Each row is a point on a landscape with many valleys, with its height.
A ball rolls from a point to the lowest of its 2 nearest points, and stops where none of them is lower. Distance is the straight distance between rows; heights are no part of it.
Z_913: [110 110  59 178 101 111 131 164 136 135  76 168 153  96 130 113  77 127
 128 171 140 139 151]  height 40.6
Z_105: [122  66 147 126 162 123 106  98 177 159 141 118 158 105 105 140 166 127
 178  92 115  75 104]  height 32.8
Z_989: [128 134 138 143 102 171 100 150 138  90 115  90 107 141 134 130 131 121
  75 142 126 158 163]  height 17.9
Z_523: [121 108 155 119 169 154 131 125  84  96 133 135  19 207 118 107 166 120
 145 122  70 130 113]  height 46.9
Z_349: [175 183 141 133 112 118 135 117 121 125 183 113 118 107 132 133 137  88
 118  89  97  83 120]  height 36.9
Z_895: [141  71 102 133 135 114 121 120 132 181 159  94 172 118 108  91 138 144
 112 114 117 114 141]  height 36.7
Z_180: [108  40  65 136 122 126 162 144 152 184  97 145 183 109 129 113 119 122
 178 122 135 103 126]  height 40.5
Z_775: [ 93 182 115  96  77 108 124 106 122 103  92 116 156 131 130 152  95  89
 131 154 113 127  84]  height 74.3
Z_660: [152 162 164 110 169 148 134 117 101 124 146 111 106 111  92 112 137 128
 118 117  50  71 133]  height 37.9
Z_480: [129 161 142 140 157 106 100 120 138  78 104 143 127 176 159 198 105 108
 154 159 151 169 147]  height 56.3
Z_860: [136 142 190 131 190 169 132 120 145 101 134 122  78 106 121 108 141 126
 134  76  88  78 110]  height 31.9
Z_562: [129 187 137  92 104 113 120 105 108 116  97 112 144 149 114 156 100 116
 118 147  83 111  94]  height 73.9
Z_930: [146 131 194 122  97 174 116 109 126  94 135 100  89 151 142  93 148 138
  78 119 173 133 132]  height 36.4
Z_342: [117  99 113 111 152  93 129 113 151 163 102 130 167 134 125 132 114 197
 119 164 131 134 128]  height 29.5
Z_621: [149 202 155  96 129 154 152 145  96  55 136 141  73 156 116 130 102 122
 119 115  73  80 131]  height 70.6
Z_15: [131  93  78 143 113 111 142 151 157 158 125 112 175 100 142 141 106 125
 133 137 104 107 148]  height 44.5
Z_294: [148 172 144 136 145 180 119 158 127  81 140  99  92 135 120 148 143  91
 123  98  52 105 142]  height 46.2
Z_664: [103 144 130 130 144 110 113 118 122 126  80 147 144 158 143 158  98 135
 112 179 144 192 125]  height 55.0
Z_368: [177 165 160 142 109 147 123 122 133 113 169 103 104 110 145 118 167 107
  84  93 163 120 143]  height 30.7
Z_68: [ 78 116  74 165 106 145 103 172 150  93  78 160 124  84 144 143  84  94
 153 130 163 143 171]  height 36.8
Z_399: [142 119 175 127 143 158 107 109 125 136 121 104 125 120 112 101 144 174
  57 149 143 134 147]  height 38.5
Z_814: [ 85 106  45 153 102 115 200 158 130 161  66 170 173 114 134  98 110 129
 183 179 136 103 120]  height 47.6
Z_603: [155 202 159  86 113 118 130 119 103  91 131 121 112 142 108 135 108 112
 112 125  78  81 113]  height 72.9
Z_785: [135 142 133 122  69 144 104 139 120  91 127  86 121 119 125 114 117 100
  80 138 143 142 150]  height 22.1
Z_132: [138 161 162 134 166 117 109 119 136  75 110 134  86 205 158 178 122 121
 158 129 126 162 123]  height 56.9
Z_304: [131  66  98 112 153 107 119 100 132 181 166  86 163 127  91  82 140 171
 147 124 135 130 134]  height 39.2
Z_204: [119 138 150  99 100  98 123  89 117 152 100 112 155 127 124 101 117 147
  80 161 153 143 104]  height 53.1
Z_921: [105  85  95 104 132 103 146 156 116 185 174 156 151 151 143 120 141 181
 169  82 178 191 112]  height 50.7
Z_652: [157 104 105 145 106 120 124 133 132 162 158  94 160 101 118 105 140 117
  81 128 117 124 155]  height 32.7
Z_767: [113  77  86 151 101 131 150 146 181 131  76 190 149  84 152 140  98 121
 150 127 163 111 135]  height 16.1
Z_961: [130 136 185  85 104 110 117  73 104 146 122 107 136 139 111  89 139 147
  81 149 159 130 100]  height 52.6
Z_486: [105  89  48 129 105 102 218 153 126 158  82 147 175 133 137  87 113 155
 197 145 170 111 117]  height 52.1
Z_325: [133 170 184 114 142 148 127 124 107  74 118 129  30 200 138 135 122 160
 119 140 111 143 122]  height 58.5
Z_45: [171 206 162 107 123 155 165 142 107  49 156 124  51 124 125 119 117 122
  99 103 103  69 128]  height 66.1
Z_554: [103 101 136 111 173 106 106 100 157 157 105 121 154 131 107 146 140 189
 153 155 113 119 106]  height 26.8
Z_935: [113 127 120 113  70 100 138 105  97 167 143 131 163 116 133  96 131  82
 116 126 165 155  89]  height 66.0
Z_383: [113  92 122 159 140 149 107 143 182 112  85 171 142 122 156 161 111 146
 106 117 152 154 155]  height 24.3
Z_997: [139 138 101 109  97  75 140 131 128 170 195 116 157 141 163 145 130 115
 166 105 140 136 107]  height 62.2
Z_641: [137 168 166 100 201 160 155 130  86  93 146 145  95 105  81 108 124 132
 140 113  40  61 128]  height 41.7
Z_365: [ 94 134 116 121 115 106 123 122 126 130  80 135 158 131 130 128 102 148
  87 181 140 167 113]  height 54.0
Z_21: [102  59  68 155 106 144 173 141 158 169  78 188 170  88 137  99 110 107
 169 115 156 103 116]  height 30.0
Z_358: [ 98 107  48 162 106 117 164 168 139 153  71 178 164  97 127 116  95 132
 167 184 131 124 139]  height 44.3
Z_389: [ 77 171  87 118  66 100 145 102 115 123  87 119 169 101 147 129  92  82
 141 160 126 123  91]  height 74.8
Z_41: [ 58 151  71 149  89 123 163 148 146 115  55 180 153  92 154 145 110  96
 192 182 152 119 120]  height 75.5
Z_613: [134 115 108 146  78 129 122 143 123 138 127 106 155  95 125  97 110  98
  80 140 142 140 156]  height 27.8
Z_882: [133 101 108  87 158 102 136 123 108 179 199  70 166 154  95 105 138 164
 178 110 148 136 130]  height 42.7
Z_960: [134 130 189 136 189 143 115  91 134 124 170 116 101  84  82  88 153 126
 154  82  96  75  98]  height 37.7
Z_443: [113 126 186  83 111 161 107  94  91 125  98  95 122 159  88  89 134 126
  94 151 137 127 103]  height 52.2
Z_646: [122 144 201 134 199 160 116 126 157 100 112 129  93 130 138 144 141 142
 145  92  93  98 114]  height 26.7
Z_323: [ 59 161  74 134  80 118 139 132 141 109  71 144 161  96 156 146  99  78
 175 161 146 122 107]  height 75.2
Z_458: [ 90 116 103 146  90 127  94 149 169  63  84 135  92 115 159 125 102 134
 106 106 189 174 150]  height 42.9
Z_178: [128 163 130 102  40 108 125 109  76 139 162 128 147 117 128 117 122  61
 125 140 168 153  98]  height 66.5
Z_881: [162 146 156 116 125 110 128  99 112 155 174 105 132 124 122 114 138 116
 120 105 103  91 113]  height 32.4
Z_712: [124  61  85 141 124 114 141 132 141 177 130 124 183 107 128 109 121 122
 139 114 131 116 120]  height 42.4
Z_289: [132  69  86 123 140  97 147 129 151 159 101 138 168 125 134 121 100 202
 107 148 141 138 144]  height 33.5
Z_484: [165 182 145 139 118 152 114 139 138  81 150 101 106 116 128 134 133  95
 116  88  92  86 132]  height 42.3
Z_419: [150 152 131 112 139 201 144 165  76  72 142 117  48 170 101 123 161 105
 120 131  55 109 149]  height 50.8
Z_531: [123 155 166 110 183 136 115 106  75  95 110 131 102 206 101 147 133  97
 164 136  86 149 124]  height 45.1
Z_148: [144 179 153 135 142 158 123 144 123  65 132 107  39 174 142 155 140 147
 102 133 107 143 148]  height 59.4
Z_182: [128  84 156 136 185 139  97 100 169 142 145 109 133  96  86 133 158 145
 173 110  81  72 119]  height 35.3
Z_4: [ 93  60 129 113 142 125 120  89 176 160 116 121 174 103 117 129 161 119
 172 105 140  91  86]  height 30.1
Z_933: [145 130 149 115  83 117 115 127  90 183 210 137 125 126 139 121 166 127
 112 124 143 163 123]  height 26.1
Z_689: [157 135 144 123 111 115 117 112 101 182 195 112 140 121 122 116 165 105
 113 106 121 125 120]  height 29.6
Z_833: [131 139 129 126 165 115 110 128 134 153 121 113 166 136 111 178 125 133
 148 168  60 114 134]  height 41.6
Z_106: [129 108 151 154 187 166 107 129 157 137 129 108 137 102 111 138 164 128
 123 110  71  92 144]  height 37.8
Z_701: [180 183 133 146 115 115 126 131 138 139 209 121  99  94 151 148 173 122
  96  94 161 121 143]  height 23.9
Z_414: [117 115  66 171  78  96 138 154 127 127  96 162 146  80 129  81  75 123
 113 148 176 138 147]  height 37.0
Z_299: [127 110 125 108  78 102 129 157  96 190 199 147 131 137 139 118 149 154
 110 135 160 188 122]  height 19.8
Z_772: [100 126 177 100 150 161  99  99  95 129  95 105 115 157  79 115 136 136
 102 148 106 139 112]  height 51.9
Z_459: [167 133 163 144  98 177 115 126 136 105 155 100  92 128 145 107 163 110
  67 103 183 140 152]  height 34.2
Z_725: [ 81  96 164 117 184 137 111 105 163 131  79 158 151 144 125 188 158 129
 171 146 145 140 106]  height 22.4
Z_951: [159 106  70 154  81  65 151 160 106 155 167 167 136 109 145 109 118 161
 109 116 196 176 147]  height 21.4
Z_413: [149 132 132 162 155 153 114 143 167 128 140 103 141 106 124 152 154 124
 107 107  82  91 150]  height 40.1
Z_590: [117 165 184 114 156 136 107 119 134  88 101 125  82 190 144 158 121 142
 128 127 114 149 104]  height 57.5
Z_109: [ 85 114  88 158  96 138 110 155 155  83  73 157 121  99 150 115  80 110
 133 121 183 154 142]  height 39.8
Z_721: [141  99  72 159  82  69 155 146 115 152 121 166 151 101 131  82  95 147
 116 126 187 153 129]  height 31.1
Z_903: [129  76  55 166 116 133 140 174 164 157 109 153 166  85 139 156  94 119
 146 143 110 110 180]  height 50.1
Z_187: [157 168 122 104  82  57 135 104 121 157 183 114 144 132 146 141 118 112
 142 115 137 128  94]  height 63.7
Z_83: [ 84  83 164 126 155 155 110 120 186 134  75 148 151 131 134 185 150 120
 161 117 131 107 110]  height 20.1
Z_192: [139 134 117 168 140 153  96 151 187  99 111 134 127 108 156 173 129 149
  97 121 134 143 170]  height 18.1
Z_159: [119  87 116 152 117 126 124 129 185 128  83 168 159 102 160 139 101 138
 112 115 156 137 134]  height 25.7
Z_854: [123 150 117 162 138 154  92 156 154  79 118 117 109 138 148 164 122 132
 100 134 127 166 171]  height 12.4
Z_965: [139 137 123 133  98 186 111 157  95  69 135  90  61 175 112 137 146  91
 115 136  70 141 149]  height 52.4
Z_581: [153 181 158  85  57 100 115  98  88 114 160 128 124 127 134 123 128  86
 109 134 167 140 105]  height 65.7
Z_333: [144 165 204 103 161 124 131  85 118 117 140 125  93 126 120 104 120 158
 104 109 127  80  97]  height 54.3
Z_584: [ 96 104  62 137  93  93 181 128  96 185 129 133 183 120 135  69 124 108
 155 140 156 135  94]  height 62.3
Z_156: [121 147 186 113 209 177 120 112  85  92 131 132  65 145  76 108 133 155
 137 142  86 124 129]  height 50.3
Z_995: [113  89 115 169 157 160 106 151 168 101  97 159 136 149 155 192 122 101
 144 137 153 169 175]  height 28.9
Z_631: [142 134 149 107 185 134 123 101  65  88 132 132  59 224 114 122 146  93
 155 132  92 146 121]  height 46.0
Z_171: [107  91  57 115 104  91 192 144 120 171 131 122 197 134 142 102 120 131
 187 125 157 124 106]  height 58.0
Z_626: [111 123  86 137  69  97 157 134  93 169 136 130 166 102 131  79 114  73
 128 143 156 145 104]  height 64.6
Z_494: [140 159 145 119 158 131 116 120 115 132 128 114 138 126 106 152 126 126
 125 144  43  96 136]  height 40.0
Z_391: [138 105  96 128  67  77 136 173 105 172 199 161 127 113 146 116 134 163
 123 125 181 197 142]  height 6.1
Z_949: [154 147 198 105 129 114 122  77 117 144 158 118 107 131 122  96 142 146
  90 120 168 116 100]  height 53.2
Z_215: [182 157 128 162 162 167 136 142 158 133 155  87 116  97 128 129 168 133
  92 104 103  84 141]  height 42.8
Z_13: [143 109 147 136 161 128 112 110 144 161 132 107 137 117 110 110 142 185
  68 147 120 125 154]  height 39.4
Z_495: [107 112 181 134 185 163  97 124 176 114  99 134 114 142 135 162 148 133
 150 101 109 108 113]  height 23.5
Z_37: [ 97 111  79 110  97  98 161 171 118 172 171 167 148 139 166 134 124 157
 185  92 171 184  94]  height 55.5
Z_150: [145 159 144 146 185 194 130 161 102  94 139 114  80 159 110 144 155  98
 124 121  45 129 154]  height 48.8
Z_397: [154 197 133 132 127 157 112 151 137  59 130  85  54 131 135 152 142 150
  91 142 131 133 165]  height 60.4
Z_776: [ 99 108  78 177 131 151 105 172 134 103  91 168 133 122 143 164  91  88
 147 150 154 177 189]  height 32.6
Z_564: [129 151 157 126 183 127 106 109  99 120 107 136 140 172 116 169 129  99
 158 145  99 151 126]  height 44.2
Z_801: [115 126  83 118  87  72 148 144 121 172 176 145 158 132 170 132 121 109
 170 113 165 152 104]  height 59.9
Z_114: [113 150 124 140 140 109 101 125 139  97  98 149 142 159 155 180  90 129
 128 163 163 189 149]  height 55.7
Z_199: [ 80  96 145 108 185 116 116  85 147 148  90 138 156 129  90 174 160 158
 190 168 119 136  91]  height 24.5
Z_800: [165 196 148  89  69  80 130  95 102 125 184 126 127 130 130 132 120  97
 120 119 136 115 103]  height 64.9
Z_361: [151 137 198 123 165 202 139 122 102  96 131  97  65 133  96  98 161 164
  85 138 123 102 134]  height 38.7
Z_235: [158 114  51 145  94  88 143 158 147 149 173  97 168 101 149 131 107 126
 138 116 124 116 163]  height 35.6
Z_862: [ 93  63 126 124 126 146 127 116 183 152  88 147 172 101 140 154 146  91
 158 100 142  95 100]  height 25.6
Z_575: [169 118  70 154  98  84 130 147 160 139 175 124 148  84 151 129 128 134
 116 111 153 129 168]  height 25.1
Z_231: [174 161  94 145  88  89 124 139 139 147 204 110 128  93 150 135 147 117
 101 105 155 140 165]  height 13.1
Z_811: [142  57  91 118 127  95 154 133 116 190 156 166 152 141 139  90 128 187
 137  81 185 180 127]  height 45.8
Z_556: [139 130 143 129 197 109 110 112 116 150 118 130 168 149 105 193 136 119
 172 174  82 139 134]  height 43.0
Z_912: [167 183 199 102 155 139 176 114  97  85 156 136  64 117 133 105 120 145
  96  99 119  76 112]  height 58.9
Z_976: [150  46  81 131 129  86 165 127 140 170 109 157 161 125 138  97 108 200
 139 101 178 151 131]  height 40.4
Z_585: [110 146 189 106 185 150  96  99 104 114 111 126  94 148  80 126 138 148
 121 147  96 129 112]  height 51.3
Z_518: [137 116 195 121 135 189 112 117 120 108 121  93  89 149 118  97 149 152
  70 137 146 130 145]  height 37.6
Z_130: [117 128 173 110 178 177 135 132  85  77 130 128  27 170 114 108 142 141
 137 109  76 119 115]  height 48.3

For each start below, name the point where the ball stops.
Z_997 -> Z_83
Z_304 -> Z_854
Z_775 -> Z_961
Z_443 -> Z_660
Z_564 -> Z_660
Z_776 -> Z_854
Z_584 -> Z_391
Z_976 -> Z_83
Z_361 -> Z_231
